Points, in no order, along strands that fork, close into loops and pass close to each other.
Two points are linked if the straight distance between their rows is under 118. Some points are linked to none.
guba: -15  22  -14  -25  9  9  39  1  2  -25  -31  9  1  9  -7  40  28  -26  -1  24  -1  -13  -7  26  -7  -21  5  14  -8  38  37  -11  -9  -39  6  8  10  15  7  25  -3  -20  55  21  -1  -17  -19  -23  19
ses: 13  7  15  -5  -17  14  -35  -6  -8  -5  -4  -10  -35  16  -15  15  -1  -34  -28  -17  -34  6  2  3  24  -11  5  5  1  -40  -20  -13  -13  1  43  -34  0  -26  -37  -46  15  40  41  -29  -33  -2  12  -54  -38
supu: -9  -15  -31  17  -7  0  -9  -2  26  -2  -9  5  -11  -15  15  -13  20  12  8  19  -8  15  -24  12  -8  -9  16  -13  -50  33  30  5  3  -1  -36  2  -16  8  -1  10  -21  -28  -4  4  -2  5  -12  21  50
med: 26  -5  -21  2  -36  -29  6  8  15  -18  -16  11  15  -20  11  6  17  -18  -3  -7  21  -19  -30  18  1  10  -23  -22  -5  25  2  -19  6  -2  -31  1  -15  15  0  -4  -33  -8  1  25  -14  -29  -25  38  5
dezis: 8  -2  -13  7  29  31  5  -22  8  -5  -11  5  10  -5  10  -6  44  -3  14  14  26  9  9  -21  -30  -15  -1  12  16  19  7  21  -12  -26  41  9  -7  18  6  28  -20  -11  24  4  25  -1  -3  6  20
zizem: 26  6  15  16  -32  10  -38  -5  -16  16  -7  -2  8  5  6  -30  -2  -2  5  16  -13  -1  22  -17  -37  3  -17  -18  -15  -44  -19  9  14  28  1  12  -39  -5  -5  -4  10  36  -17  -18  23  28  -8  -19  18
fedes: -11  -12  -39  16  -3  -5  -37  9  -24  29  -42  -17  -13  -14  -6  -11  -25  -7  3  -11  -30  19  -21  11  -38  -12  21  -27  14  44  -28  32  -21  17  56  8  -23  -35  0  -17  8  39  24  -12  -5  5  32  -41  -24
Niv: -23  25  -39  -10  33  19  47  13  16  -12  -18  1  7  -15  5  48  21  -8  12  29  -3  -10  -9  32  20  -26  0  -1  -2  24  32  -16  -13  -29  14  26  -9  10  34  10  11  -20  42  14  12  -35  -2  -23  2
Nevor: -5  4  27  16  3  -42  5  -6  -15  36  31  11  11  1  16  2  -21  26  -5  -9  -8  20  2  7  36  20  -1  -2  11  -22  -18  -41  13  27  -42  -27  -12  16  -9  -8  -4  5  -44  -5  27  15  14  3  1
zefor: -33  -18  -12  22  37  13  16  17  -8  18  25  19  -14  13  38  5  23  6  -5  0  12  -14  39  -19  25  -7  -5  6  -8  -33  12  -3  27  -2  -9  -15  25  11  8  18  -2  -29  -35  0  46  27  -23  1  23
Bav: 15  30  29  -23  5  -4  -2  -27  11  7  -27  -20  -2  -17  -45  2  -11  -18  8  -5  3  25  4  3  24  8  -11  15  -7  29  7  -22  -15  8  16  16  -1  -21  18  -37  5  -1  13  17  -36  -24  25  4  -20
bive: 25  8  21  8  -8  -12  -38  -17  -18  18  4  -7  3  5  36  -6  -26  -6  -20  22  -8  7  9  -30  -7  -1  -16  -13  -10  -44  -31  -17  15  8  8  8  -31  6  -19  -11  1  36  -3  -22  28  8  -16  -18  -5
Sazof: -12  33  2  -9  14  10  9  -42  -1  11  -54  -23  16  -2  -29  -10  5  18  31  15  11  27  -9  0  -15  -10  24  11  11  47  2  27  -2  -2  18  -12  -27  -32  12  -2  20  21  39  8  -9  7  42  -9  29
nar: -2  16  8  -21  -16  16  -2  -28  -15  -17  -34  -23  2  -7  -47  -8  15  0  0  -23  -6  15  -14  19  7  12  36  34  20  58  1  13  -27  0  47  -7  18  -35  -2  -6  5  23  35  4  -36  -8  10  7  1
bak: 2  -5  -17  -11  -13  -58  2  10  11  -21  -6  5  23  -19  18  7  11  7  -16  28  8  -16  -42  26  17  -12  -21  -3  -34  2  2  -42  -2  11  -34  13  -37  24  18  -21  -27  -15  4  22  -19  -38  -43  35  26
Sez: 6  5  -23  -13  -19  17  -20  10  -4  -14  8  12  -26  -20  -38  4  -9  1  3  -31  0  5  -28  32  9  32  12  -22  -13  15  4  21  -6  14  1  4  18  -21  -6  1  0  16  3  -17  -38  -27  -1  23  5
keter: -9  10  -4  -16  23  21  -1  -1  12  17  -5  -2  21  19  -10  -14  -24  23  4  27  -13  10  33  -47  -19  -30  0  21  -6  -13  10  33  8  -6  36  24  6  17  -4  18  11  -3  5  -20  24  40  41  -21  -4
remir: -23  -2  14  -13  7  -9  22  15  -19  1  52  -4  -38  -20  -13  20  -30  3  0  -8  -7  -16  29  55  35  18  -14  33  50  -41  14  -7  0  -10  11  1  40  -20  36  -14  47  -29  -26  2  -10  -29  7  5  -12
gonus: 19  8  -15  14  -17  -9  -20  -30  -6  0  -20  2  10  -5  9  -4  11  15  5  -26  22  21  -41  4  -17  10  20  -28  -14  53  -18  -2  -3  -2  -41  -17  -24  -8  -19  26  -16  16  12  -14  2  20  -4  45  23
Vimam: 34  5  15  -3  -21  -26  -39  -2  3  -9  10  -11  -14  18  -16  14  -20  -26  -30  -27  -10  -1  4  -5  22  6  -16  3  -9  -18  -29  -29  -7  2  30  -9  23  -4  -42  -17  9  35  23  -23  -19  -11  -6  -18  -57
memi: -34  -17  3  -5  13  9  -11  6  -6  -5  6  5  -5  42  -13  10  1  6  -16  -9  0  2  12  -36  16  -11  11  17  -20  16  21  7  4  3  -6  -18  47  8  -30  32  -23  -25  5  -27  7  54  19  3  -12
forik: -4  -6  -3  5  -40  13  -20  7  7  4  -33  -12  -8  7  -7  -18  32  -37  5  -26  -4  2  -7  -15  -39  -2  11  -14  8  33  -7  1  -14  4  14  -5  30  -9  -18  1  -26  -4  9  0  -13  3  -17  -12  -23
Kup: -3  -6  -4  -9  2  10  -9  6  -8  -9  15  -2  -32  -15  -28  -3  -19  -7  -3  -47  4  -3  -10  13  38  29  12  10  8  11  -7  18  -18  12  30  -1  36  -17  -16  1  0  14  -5  -18  -26  -8  13  28  -36
Tav: 28  3  31  -1  7  -39  -16  -34  -19  13  4  5  22  15  -5  10  -25  5  -10  -24  15  2  0  -10  11  28  -8  0  6  2  -24  3  -1  2  3  11  7  -2  -14  1  2  29  -2  2  12  4  13  14  -27
ral: 13  21  42  -29  -20  14  8  -31  -24  3  -12  -35  29  12  -54  -6  -14  7  -4  5  -12  -10  15  19  -24  10  -6  19  2  8  9  39  -3  14  5  27  -3  -25  15  -5  28  17  -7  13  -18  30  17  -5  8
zafid: -5  10  -14  31  -20  12  -8  3  20  -18  -36  1  -25  -5  33  5  49  -23  -22  -53  6  12  -15  -17  1  7  40  -27  4  22  -19  -23  -2  -1  -14  -39  -11  8  -18  13  -23  -4  31  -10  -23  -26  -7  2  -28
difog: 5  -21  10  -7  -10  -22  14  28  8  -16  2  20  18  7  21  13  30  -19  -4  27  10  -44  10  -11  0  -20  -28  0  -16  -24  28  -24  10  -5  -31  10  7  34  10  -9  -22  -21  -18  29  11  5  -34  -3  1
Lem: 8  -3  21  0  -8  18  -34  3  -4  25  -26  -23  -4  -5  1  -4  -24  -34  -18  13  -26  16  17  -33  -21  -24  -34  -16  -8  -11  7  -31  -7  9  29  -5  -21  5  9  -24  -6  1  10  -5  -10  14  34  -46  -44
gineg: -4  30  -7  6  -17  -2  -12  6  23  11  1  -21  4  -25  15  -8  -22  5  8  5  -18  30  0  1  21  -22  -6  -7  -16  -7  15  -46  -4  15  -1  -7  -39  7  13  -46  3  -5  7  4  -21  -32  29  -24  -17
Kunu: -8  -11  -29  25  6  15  -21  17  -21  3  -42  -13  -40  -19  -13  4  -9  -20  -5  -34  -18  5  -25  -5  2  -19  20  -20  12  38  -21  24  -30  16  66  -23  -16  -38  -9  -8  -1  30  28  -10  -20  9  47  -25  -41
Nuz: -24  20  -10  -23  44  -18  20  -18  -16  4  15  4  -11  2  8  15  -36  24  -4  37  0  -10  27  5  13  2  -3  33  30  -42  11  21  19  -26  22  13  7  -2  5  19  39  -1  26  -5  36  9  15  -18  19
fedom: 10  21  12  11  -34  19  14  0  -21  28  -26  -12  -19  -20  -19  -7  20  -4  29  -12  -35  -11  0  44  -13  32  14  -31  1  -15  11  -19  10  14  -29  -14  -41  -26  14  -25  19  13  -8  13  -4  14  28  -15  32
bofur: -29  -8  -6  14  7  6  -2  3  9  11  -62  -20  -9  1  6  -16  21  -29  3  50  -24  19  -4  -19  -54  -25  3  -10  2  34  5  1  -19  -11  24  7  -6  11  -2  -6  -8  -28  30  23  6  20  -4  -38  12
Safop: -12  9  -26  -1  11  23  4  -38  -12  0  -8  -1  -11  -8  -4  2  30  7  -1  -22  14  15  -34  -8  5  9  21  -8  -20  36  3  10  5  -20  -20  -10  -22  -24  -17  41  0  2  15  -14  12  40  9  36  49
vupo: 3  -9  5  17  -36  -14  -28  2  1  1  -22  -2  -2  19  1  -15  7  -24  -10  -25  3  8  -8  -33  -16  -13  12  -17  -21  39  -4  -7  -8  15  -6  -14  10  9  -14  -8  -47  -16  -2  -1  -25  11  9  8  -32
Dite: 11  -8  -18  -17  -21  3  16  24  1  -13  10  12  -10  -30  -35  7  -11  -4  -7  -11  -10  -29  -33  47  -1  27  -7  -36  -9  31  -2  36  1  0  -23  10  14  -12  19  8  8  1  -10  15  -33  -29  -23  41  25
Poduf: -21  1  -34  18  4  12  -14  -13  34  -17  -16  12  -9  10  -7  -10  19  0  12  29  -6  27  -26  5  -19  -17  27  4  -24  46  11  4  -15  -6  11  -15  5  4  -11  9  -17  -8  36  -10  -25  -17  -28  4  40
galu: 24  12  8  34  -4  -16  -4  1  -10  9  -11  0  -26  -17  53  20  -3  -17  -32  -59  0  2  -11  -16  36  22  15  -44  -2  -20  -37  -27  -2  9  -5  -12  -34  5  -22  5  -15  33  -12  -8  -1  -10  -12  2  -60
takuv: -27  -18  12  -11  4  3  -1  -8  12  16  -55  -31  -7  -7  -29  -18  6  -33  -2  32  -25  12  -16  -1  -70  -14  4  0  -7  58  29  27  -22  0  22  34  18  -15  19  5  1  -24  9  25  -4  11  -22  -22  -9
zefe: -1  22  -24  19  -12  -9  -33  11  -3  -13  3  11  23  17  37  7  -10  5  7  4  -11  -5  -12  20  -10  2  22  -17  -16  -3  -19  -22  22  8  1  -5  -27  15  -29  -2  3  51  32  -30  2  -15  -19  -11  6
lan: -5  1  41  19  -4  -59  13  -11  -2  15  14  4  5  -2  47  12  3  2  -21  -14  0  -3  6  -11  38  28  -7  -13  12  -32  -25  -43  3  5  -53  -35  -16  16  -2  -8  -23  -18  -47  3  18  21  -40  5  -11
Zave: -7  -13  -13  13  -9  14  30  37  8  9  5  10  17  -15  18  -9  32  -10  10  7  -8  -26  14  0  -3  -17  2  -17  -3  -13  40  -18  0  -13  -36  7  0  23  20  -10  -20  -35  -34  35  11  13  -1  -13  -2
zetik: 10  25  30  -23  -23  21  35  -22  -13  2  -8  -16  24  12  -33  -6  20  1  15  18  4  -20  24  9  -18  7  4  37  1  1  22  16  13  -16  -10  27  0  -1  9  9  16  -1  3  33  2  20  -11  -4  30
gem: 9  11  28  -15  -31  35  -25  -8  -21  1  -17  -22  -26  1  -12  -6  10  -37  -29  -8  -38  7  17  5  12  3  -3  -6  -3  -50  -11  -9  6  16  31  -22  3  -26  -6  -53  24  13  1  -6  -31  28  28  -68  -26
tes: 13  10  -15  21  0  -8  -4  7  13  6  -11  13  17  -14  37  12  15  -11  -2  -20  31  8  6  -22  -4  -7  -24  -11  6  15  -6  -30  -18  -8  23  -4  -14  23  2  3  -32  -2  4  4  7  -33  7  11  -38
gefaz: 20  -4  -13  10  -15  -22  -15  -8  6  -15  -4  11  0  1  16  6  9  5  -15  -38  14  -6  -36  10  8  22  7  -33  -16  38  -18  -8  -10  13  -25  -13  -2  11  -21  15  -20  10  7  -3  -14  -20  -24  53  -1
Robok: -6  25  -17  -28  39  -8  9  -10  2  -8  9  6  9  19  1  24  -30  7  0  36  -7  -2  13  -17  -11  -19  0  18  3  -15  -5  16  14  -21  35  23  -1  11  -1  19  17  16  40  -13  25  9  15  -28  -2
vanar: 28  17  4  0  -6  -3  5  -17  -11  12  -18  0  24  -2  2  21  -2  2  8  -33  20  1  2  -8  8  11  -3  -8  19  31  -11  -9  0  -2  0  0  -5  6  3  10  -12  13  1  9  2  5  29  16  -32
fidal: 15  2  -19  16  19  11  -7  -6  13  -9  -12  22  19  5  39  12  24  -1  5  0  43  19  7  -43  -22  -21  1  1  9  14  -8  -3  -26  -12  37  3  -6  25  -9  18  -40  0  21  -10  27  -27  -17  10  -11
Fuz: 18  -18  -8  -22  -11  22  33  6  10  -16  4  -2  6  -25  -41  -5  13  4  2  -2  4  -7  -25  39  -22  16  9  0  -8  46  17  46  -4  -16  -26  30  14  -17  21  13  2  -12  -6  34  -22  -17  -28  34  33
Pel: -8  1  30  -11  1  25  2  -30  -15  7  21  -18  7  3  -19  -31  7  35  14  -12  16  0  27  -15  19  20  -4  46  27  0  10  24  0  7  3  7  2  -5  4  8  8  -8  -30  11  13  31  23  39  6
pupuv: 9  -21  17  6  -8  14  -5  33  -2  -25  42  25  16  33  12  3  21  -6  8  -14  29  -36  30  -25  6  15  -8  5  4  -42  -17  -1  15  -8  -9  -10  33  14  -17  14  -10  -2  -23  -14  8  -4  -27  14  2
pogum: -11  13  3  9  12  28  5  -43  7  16  -30  -12  -4  -1  -11  -15  24  6  26  14  16  20  9  -28  7  -11  13  16  12  17  -1  5  -2  -4  28  -17  -16  -4  6  0  -2  0  24  15  2  1  20  -4  24
miker: 10  22  39  -39  -3  10  13  -39  0  -16  -15  -14  -16  -20  -57  -7  13  -10  -3  -23  13  2  -1  8  24  27  -5  33  11  49  15  6  -26  1  23  13  15  -23  14  -15  -2  -3  9  20  -32  -11  6  32  -23
tenar: -14  -19  -18  -2  -14  -29  6  18  15  -8  1  -8  10  -21  11  -14  -5  15  -3  33  -29  0  -30  32  -3  -20  6  -12  -52  20  39  -21  5  14  -44  20  -19  25  33  -19  -12  -35  -20  15  -15  -24  -17  18  15
Dovi: -29  23  -22  -3  31  -18  7  18  -23  -26  18  1  -2  14  9  42  -30  17  -8  -28  7  -4  -13  28  61  13  21  5  11  0  -8  -24  9  1  10  -14  34  -15  -15  7  36  21  29  -28  6  -17  13  -9  -24
Gol: -29  -21  -13  6  16  -1  33  38  10  -8  52  7  -8  6  14  9  7  16  -5  12  -10  -13  25  11  24  -1  -16  16  -15  -25  36  -9  22  2  -15  4  45  7  20  12  11  -54  -30  1  19  4  -22  -5  9
fito: -37  -7  -4  20  -17  21  -11  -9  -16  0  -51  -19  -10  21  -7  -12  43  -31  -2  -2  -6  -4  -7  -25  -44  -19  24  -9  11  34  -5  -2  -14  -9  27  -19  12  -14  -14  21  -21  -4  35  1  -6  22  -13  -29  9
vagog: -6  4  26  17  1  -23  3  -29  -13  39  25  4  -17  -19  1  -14  -7  22  -2  -30  14  26  4  5  51  30  -1  -8  23  -19  -21  -16  -2  39  -34  -20  -7  -13  10  -20  -7  -5  -50  -2  -3  0  29  27  -1
rez: -11  1  8  -1  -19  10  28  24  18  17  26  9  3  -11  0  -9  15  -16  4  -2  1  -7  17  -10  40  -4  -14  -2  -3  -30  25  -36  9  12  -30  -4  8  9  26  -33  -9  -26  -56  17  -5  2  14  -10  -22
fibe: -27  -11  -28  30  1  29  -9  -22  -8  -9  -33  -5  -25  6  22  -4  52  -17  -8  -12  13  12  -18  -24  -17  -8  29  -15  -17  38  -12  5  -3  -21  -1  -39  -21  -8  -18  44  -24  -1  30  -13  12  21  -14  8  32
nani: -6  -5  28  0  12  -21  4  -8  -13  0  38  16  -57  -9  -2  1  -13  -17  -5  2  0  -6  27  20  32  22  -14  22  25  -49  -7  -6  25  -3  -9  -25  41  -24  14  -9  22  -28  -19  -3  -11  -13  -20  5  18
Doba: 33  -7  22  28  -4  -21  -37  -9  -34  4  7  -8  -16  -3  42  9  -30  -7  -41  -21  -15  -1  0  -29  19  14  -2  -37  -8  -32  -50  -20  3  4  3  -7  -21  11  -24  3  -6  36  -20  -28  11  -2  -29  -5  -42
gena: -9  28  -7  11  54  -47  14  -14  -6  0  40  12  9  -7  36  34  -16  37  5  3  35  9  9  23  20  17  -17  45  61  -40  -18  -11  -8  -21  27  -10  7  -11  10  -2  7  9  -3  -10  32  -30  -18  5  -4
tasal: -14  -18  -17  20  9  41  16  26  11  19  -28  2  -7  -12  22  -9  32  -17  9  13  -22  -17  8  -21  -2  -16  8  -20  -23  -2  38  -8  27  -15  -3  -12  -7  20  19  17  -7  -32  -17  11  14  31  14  -34  0
pudel: -14  -11  13  -18  -9  -34  29  6  3  30  36  12  3  -11  -4  -8  -11  5  -17  -4  -30  12  15  21  32  -5  -12  -14  3  -18  13  -46  13  26  -53  -3  4  14  22  -12  -10  -32  -53  13  6  17  23  -8  -12
gunuk: 8  -7  -4  6  -4  12  -27  10  -13  17  52  6  -14  -8  19  -11  -55  16  -3  -20  -16  23  4  5  22  -1  -18  -14  -7  -27  -13  -15  0  35  2  -12  -11  1  -12  -29  23  17  -29  -20  -3  -18  34  -10  -23
bog: -15  -6  -6  -13  8  18  -16  -5  16  4  -12  -5  -7  -8  -41  -11  -20  -19  2  25  -23  12  -6  -3  -32  -9  -2  4  -12  15  19  34  -13  7  26  26  25  -2  9  8  4  -2  12  -5  -17  1  -10  -1  -3
Litug: 42  -14  28  -2  10  -45  -16  10  -4  -20  40  8  -23  8  8  17  -23  -16  -25  -37  8  -21  -5  7  25  19  -27  -2  10  -15  -43  -26  -6  -2  2  3  33  -1  -25  2  -1  18  2  -11  -23  -26  -21  15  -51
nefol: -31  3  -16  -13  20  16  47  16  -5  -4  37  11  -15  -12  -13  25  -14  6  19  10  -14  -26  22  34  27  5  -14  31  16  -31  32  9  4  -10  0  18  34  -1  32  0  37  -28  -13  12  12  -12  -15  -7  7
dani: 18  -32  -11  -19  3  50  11  35  26  -32  40  16  14  5  -19  -27  20  -3  29  6  20  -9  28  -15  -35  -5  5  26  14  -17  2  46  0  -14  27  25  25  14  12  16  -8  -8  -20  11  -4  -20  -29  19  22
zuva: 15  -30  10  -2  -12  11  29  22  30  8  -2  -8  17  -7  -33  -16  -5  10  6  33  -28  -10  -31  51  -37  -1  25  -19  -18  27  33  43  -3  -14  -47  46  -1  1  41  -5  23  -22  -14  37  -25  -21  -29  17  26
Zinir: 16  14  0  -15  0  -14  -4  5  4  -12  46  8  15  2  -8  21  -36  19  8  8  9  -7  -3  26  9  8  -30  11  21  -47  -21  -19  -2  -5  2  6  6  2  -9  -25  23  31  -8  -15  -7  -43  -10  8  -9
bemi: -3  -22  -3  2  1  49  2  25  16  -37  37  13  6  28  0  -22  37  6  26  -8  34  -14  31  -24  -6  2  12  33  4  -29  7  20  1  -24  1  -7  38  16  -20  21  -11  -17  -11  -14  19  -2  -24  17  31
rud: 5  -2  8  -27  20  -6  30  -12  9  -11  -19  16  -3  7  -22  19  21  -22  -3  54  -21  -15  7  8  -11  -25  -4  7  -34  17  34  2  -6  -36  -2  48  15  20  3  19  -2  -33  35  18  7  -14  -37  -19  16
Fep: 13  -15  10  12  11  -17  -9  19  1  -32  25  21  -23  15  23  24  4  -17  -20  -30  24  -33  1  -3  16  20  -13  -2  10  -14  -28  -5  4  -5  0  -9  39  14  -28  25  -18  -4  2  -21  5  -17  -30  19  -22
zev: -16  -1  -32  7  -8  6  -19  11  -7  18  -43  -23  -7  -14  5  -21  -21  -12  14  8  -15  12  -7  2  -76  7  10  -32  28  34  -30  19  -12  4  33  26  -20  -11  -7  0  10  17  20  16  11  -5  15  -15  -3
pof: 10  -36  -16  7  -19  14  7  53  19  -1  -14  -6  42  16  29  -32  2  14  32  17  9  13  9  -21  -74  -30  4  -7  8  35  24  21  -6  -15  -19  19  0  32  10  -5  -28  -30  -28  28  11  16  16  -5  0
Sir: -2  23  -12  -2  28  -38  11  -12  34  -14  44  25  29  -5  9  24  -7  20  16  20  43  -4  -12  17  17  -1  -29  27  33  -47  -19  -11  -11  -14  13  5  0  9  4  -14  14  12  -11  -3  15  -45  -39  5  6
sul: -27  5  -16  39  -14  32  0  19  19  -15  -39  -3  -37  -14  46  -23  67  -26  1  -27  6  10  -8  -11  -2  -10  35  -28  -8  5  -8  -31  -1  4  -18  -43  -33  8  -3  -9  -23  -29  17  -9  -7  -22  -15  2  16
Tosu: 22  -8  4  9  5  -14  -5  3  -26  16  64  11  1  -15  16  4  -47  19  8  -23  19  2  -4  7  22  20  -21  13  35  -49  -35  1  -1  16  15  2  0  -7  -12  -21  16  44  -29  -10  -1  -23  16  5  -30
zaf: -13  -13  -6  3  11  -10  -7  -4  6  -10  -6  12  11  35  1  8  2  -2  -21  5  14  -5  1  -33  -24  -24  8  13  -27  19  16  19  -4  -9  1  3  26  14  -34  43  -34  -4  16  -18  19  42  -10  6  -2
zaluf: 1  12  -9  35  -3  19  -11  -5  -14  8  -18  -4  -29  -15  30  3  19  -5  -10  -69  8  6  -21  -20  28  17  23  -33  5  13  -28  -10  -2  6  -8  -39  -24  -3  -19  21  -21  13  4  -9  -11  10  14  6  -29
keni: -34  35  -48  -5  32  9  20  11  18  -15  -20  4  14  -4  4  31  -11  10  16  38  -15  2  -13  11  6  -18  8  -4  -13  21  25  -4  -1  -14  6  11  -30  -8  29  -1  26  5  63  -9  3  -27  10  -41  17
bil: -24  -2  0  1  29  -8  1  -1  -12  22  26  5  -21  6  -7  -9  -38  21  -1  20  -23  33  5  9  39  6  10  5  -11  -21  1  3  16  22  -5  -5  9  -15  -9  -4  36  -10  -13  -29  9  12  31  -11  31
vuv: -24  25  -49  -1  2  -6  -12  5  20  -17  -11  0  24  16  14  7  -15  8  12  31  -3  16  -17  15  -12  -21  23  -6  -25  28  13  -7  4  2  0  -5  -17  16  -7  -4  14  8  36  -24  0  -10  -3  -6  23
kimos: 34  -14  33  -25  -12  8  -24  5  -9  5  19  -7  31  33  -10  -28  -21  21  -3  20  -10  -26  28  -14  -41  -1  -31  5  2  -64  -26  33  21  25  0  30  -16  -4  -8  4  18  19  -33  -2  16  35  7  -19  16
sodeb: 0  7  27  -12  -9  47  4  1  -24  13  -34  -19  -32  -14  -19  14  18  -27  -12  -4  -33  -21  20  5  23  7  8  3  8  -29  -5  6  6  3  37  -11  -8  -7  6  -21  24  -3  13  -4  -13  25  32  -41  -10
dovid: 22  -43  -11  -7  -2  4  27  47  44  -6  9  1  23  -2  -18  -12  -6  22  0  42  -20  -12  -14  28  -43  -28  -1  -4  -30  -2  30  41  2  -17  -36  46  -2  28  39  -9  10  -31  -31  38  -18  -24  -17  9  5
tobed: -4  -6  -9  44  2  21  3  2  -23  6  -36  -2  -37  -26  5  7  2  -2  -9  -53  -2  7  -21  -17  26  -6  19  -31  4  23  -25  17  -13  10  39  -42  -35  -15  -6  10  -1  19  27  -10  -14  20  60  -6  -36
fon: -11  -33  15  7  13  -34  12  25  2  -3  47  20  -35  -6  19  7  15  -13  -22  15  3  -34  32  14  25  5  -33  12  17  -41  9  -16  23  -15  -19  -5  40  -7  34  -10  1  -52  -44  7  8  -4  -41  -1  5
zodo: 22  -28  26  -36  1  -14  5  9  21  4  48  2  21  19  -14  -23  -30  21  7  46  -1  -28  20  -17  -34  -11  -34  14  14  -67  -15  13  20  -11  -21  25  7  1  10  0  25  16  -35  9  6  0  -3  -6  16
kiv: 16  41  -12  -11  -4  -14  10  -22  -13  7  -43  -5  30  -8  -17  18  -7  3  11  -5  6  2  -9  5  -15  4  2  -8  4  44  9  2  -1  -12  -11  15  -18  -11  12  3  4  14  34  25  4  -6  17  3  20
sel: -3  28  -7  -16  5  -1  -8  -48  -25  -8  -36  -12  25  9  -24  -15  13  21  13  -10  3  23  -11  3  -24  2  36  28  25  62  -13  24  -12  -3  35  -23  -15  -35  -13  13  18  48  55  -8  -1  9  20  -13  23
zor: -31  20  -4  -2  26  -7  -7  -4  3  -7  20  9  -14  12  -16  14  -17  9  5  1  11  14  -9  13  47  15  7  11  -18  -8  10  -17  14  10  -10  -16  28  -3  -23  2  22  -2  6  -31  -4  -7  3  6  19
puv: 22  -37  -4  -16  -17  9  6  32  42  -5  22  9  29  5  -15  -17  -20  11  19  59  -8  -17  1  2  -41  -14  -20  3  -2  -38  5  26  8  -3  -19  44  -6  21  28  -7  -2  -8  -29  18  -9  -21  -9  -7  9
rata: 2  3  13  13  6  26  8  -30  -6  23  23  2  -16  -20  -1  -24  35  19  21  -32  34  15  14  -16  47  20  3  21  19  -5  -9  3  -11  11  -6  -27  -8  -2  1  -12  -3  -8  -40  15  6  -2  18  51  1
sot: 6  -20  22  -12  7  -51  2  -6  10  -27  15  11  37  15  31  33  11  -10  -24  44  22  -37  -18  -11  5  -7  -40  10  -4  -28  -8  -40  3  -18  -34  -2  -12  32  -1  -5  -15  -7  -7  18  28  -23  -64  8  7
memev: 27  32  4  -10  -30  5  -1  0  -34  17  -8  -3  21  -5  -15  -1  -16  18  25  -11  -29  -12  1  46  -21  20  9  -18  4  -4  -3  -4  6  12  -26  11  -37  -27  1  -23  15  35  -3  1  -2  7  34  -8  23
pevu: 8  20  14  3  -14  54  17  -11  -35  16  -46  -27  -25  -23  -20  -12  31  -13  7  -24  -26  -14  4  17  -3  17  19  -12  25  -11  -1  8  11  6  15  -26  -27  -31  7  -12  21  14  8  15  -9  24  32  -29  14
zigeg: 1  18  -11  -4  12  0  9  31  -12  -12  12  -1  -5  1  -14  31  -31  0  -9  -52  0  -2  -13  19  42  10  9  11  13  12  3  -11  -4  4  33  8  26  -16  -20  -11  11  23  16  -19  -22  -19  21  2  -51
fudak: 25  1  19  -8  -26  -4  11  4  -5  -11  -3  4  39  14  -21  13  17  -12  4  17  7  -22  13  0  -13  6  -16  7  5  -19  8  -6  13  -13  -24  7  5  10  -5  -5  3  -4  -2  30  -3  9  -7  -3  15
tovoz: -20  -12  25  4  8  2  -14  -26  9  12  -20  0  -12  25  -7  -13  6  -4  -14  -12  13  32  1  -55  25  -9  10  -7  -27  24  2  -8  -12  19  -8  -31  6  17  -16  4  -37  -15  -10  -19  -4  35  25  3  -23
Vapob: 12  -20  -3  -17  12  41  3  5  28  -14  14  5  -11  -15  -30  -24  2  1  14  27  -7  6  7  -2  -17  -8  -4  21  -1  -12  17  43  -10  -9  44  27  32  10  10  6  5  -5  -4  -12  -7  -14  -18  15  6
gamok: -11  -14  -32  20  14  51  18  30  -8  9  -4  16  -24  0  30  -2  43  -9  5  -9  -2  -25  26  -24  12  -6  7  -9  -15  -24  11  6  20  -7  -3  -22  -2  2  5  35  -10  -15  -12  -1  32  30  -14  0  18
Pumu: 18  -3  32  -15  -8  -31  -29  -31  1  7  -10  -12  -1  -5  -28  -13  -34  -4  -5  10  1  23  -12  -15  3  -3  -24  -12  -17  2  -9  -5  -13  23  -4  15  -8  -12  -4  -25  3  18  -3  7  -23  -10  6  4  -23
kiz: 3  12  32  -6  -11  -61  2  -10  0  -2  2  3  27  4  33  35  -2  -1  -24  13  5  -26  -17  -1  27  4  -20  -10  -7  -24  -8  -58  5  -3  -52  -15  -35  29  -5  -10  -14  -1  -17  17  16  -3  -39  1  0
Kaput: 8  -9  37  -34  -1  -12  3  -26  3  -2  7  -17  21  21  -62  -33  -38  23  -1  10  -5  5  3  8  -14  19  -14  20  -3  4  2  48  1  21  -21  45  21  -24  20  16  32  -1  -20  12  -10  31  -6  15  10
Sunu: -11  1  -10  5  14  13  2  1  22  15  17  8  1  11  6  -22  -12  34  19  24  -16  15  8  -17  1  -19  4  -4  -30  -13  14  13  11  15  -10  2  -6  5  -9  4  11  -6  -10  -17  11  29  24  -1  24
Nimus: 13  -31  0  5  -9  -29  -16  5  18  -26  -6  15  29  28  20  4  3  5  -9  10  36  5  -20  -25  -36  -17  -11  -5  -31  26  -5  16  -7  -3  -23  3  1  27  -23  22  -51  -14  -4  2  14  14  -18  28  1
tuz: -13  13  -18  8  58  -32  -1  -13  1  -3  41  16  -19  -10  36  12  -42  30  3  19  20  18  28  14  17  -5  -11  45  51  -48  -4  19  7  -21  36  -5  20  -8  15  3  15  -4  1  -29  36  -12  10  4  8
tidub: -35  1  -9  3  25  -21  -5  6  -14  16  45  5  -21  -9  25  11  -60  15  -11  2  -11  30  6  17  39  -2  -8  -1  14  -31  -4  -32  13  22  -5  -21  8  -23  8  -25  34  -4  -15  -30  11  -23  27  -32  -9
denuf: 28  24  -2  8  -32  -24  -10  8  -14  6  -4  -4  43  18  22  4  0  24  17  1  -21  -18  -9  19  -34  6  16  -17  0  -6  -15  -6  23  1  -22  -6  -38  7  -20  -1  6  46  18  -13  14  14  -2  9  19
zad: 24  -52  -14  7  -26  -1  -4  32  5  -3  -20  5  33  8  36  -30  27  -6  15  -1  45  12  3  -33  -66  -27  -2  -15  -4  46  6  23  -18  -15  -24  3  -3  22  -2  16  -49  -16  -12  13  15  19  -1  32  7
muz: -10  -15  36  -26  12  -15  3  -22  -1  6  34  -21  11  23  -34  -34  -32  32  -4  2  25  8  17  -19  -8  6  -9  42  4  -4  6  43  -2  16  -16  19  26  -4  3  17  8  -14  -31  1  4  37  17  31  12

A piece is all that can be reached along the links. How many separate loops has the piece of each point below (a circle has one, a figure eight two, a Y none), and how many tips (points with one link)?
zor => loops 1, tips 2
remir => loops 3, tips 0
kiv => loops 2, tips 0
memi => loops 1, tips 2

Name the points in between on the shortest way along the links from the first point to the second, in order.
memev; Nimus => denuf zefe vuv Poduf supu tenar bak med gefaz gonus Safop fibe fito forik vupo tovoz memi zaf
remir; sot => nefol Gol zefor gamok tasal Zave difog
Sir; Sez => Zinir Tosu gunuk tidub bil zor Dovi zigeg Kup
zev; zizem => fedes Kunu tobed zaluf galu Doba bive
sodeb; dani => gem ses Vimam Litug Fep pupuv bemi
zefor; Pel => gamok tasal Zave rez pudel Nevor vagog rata
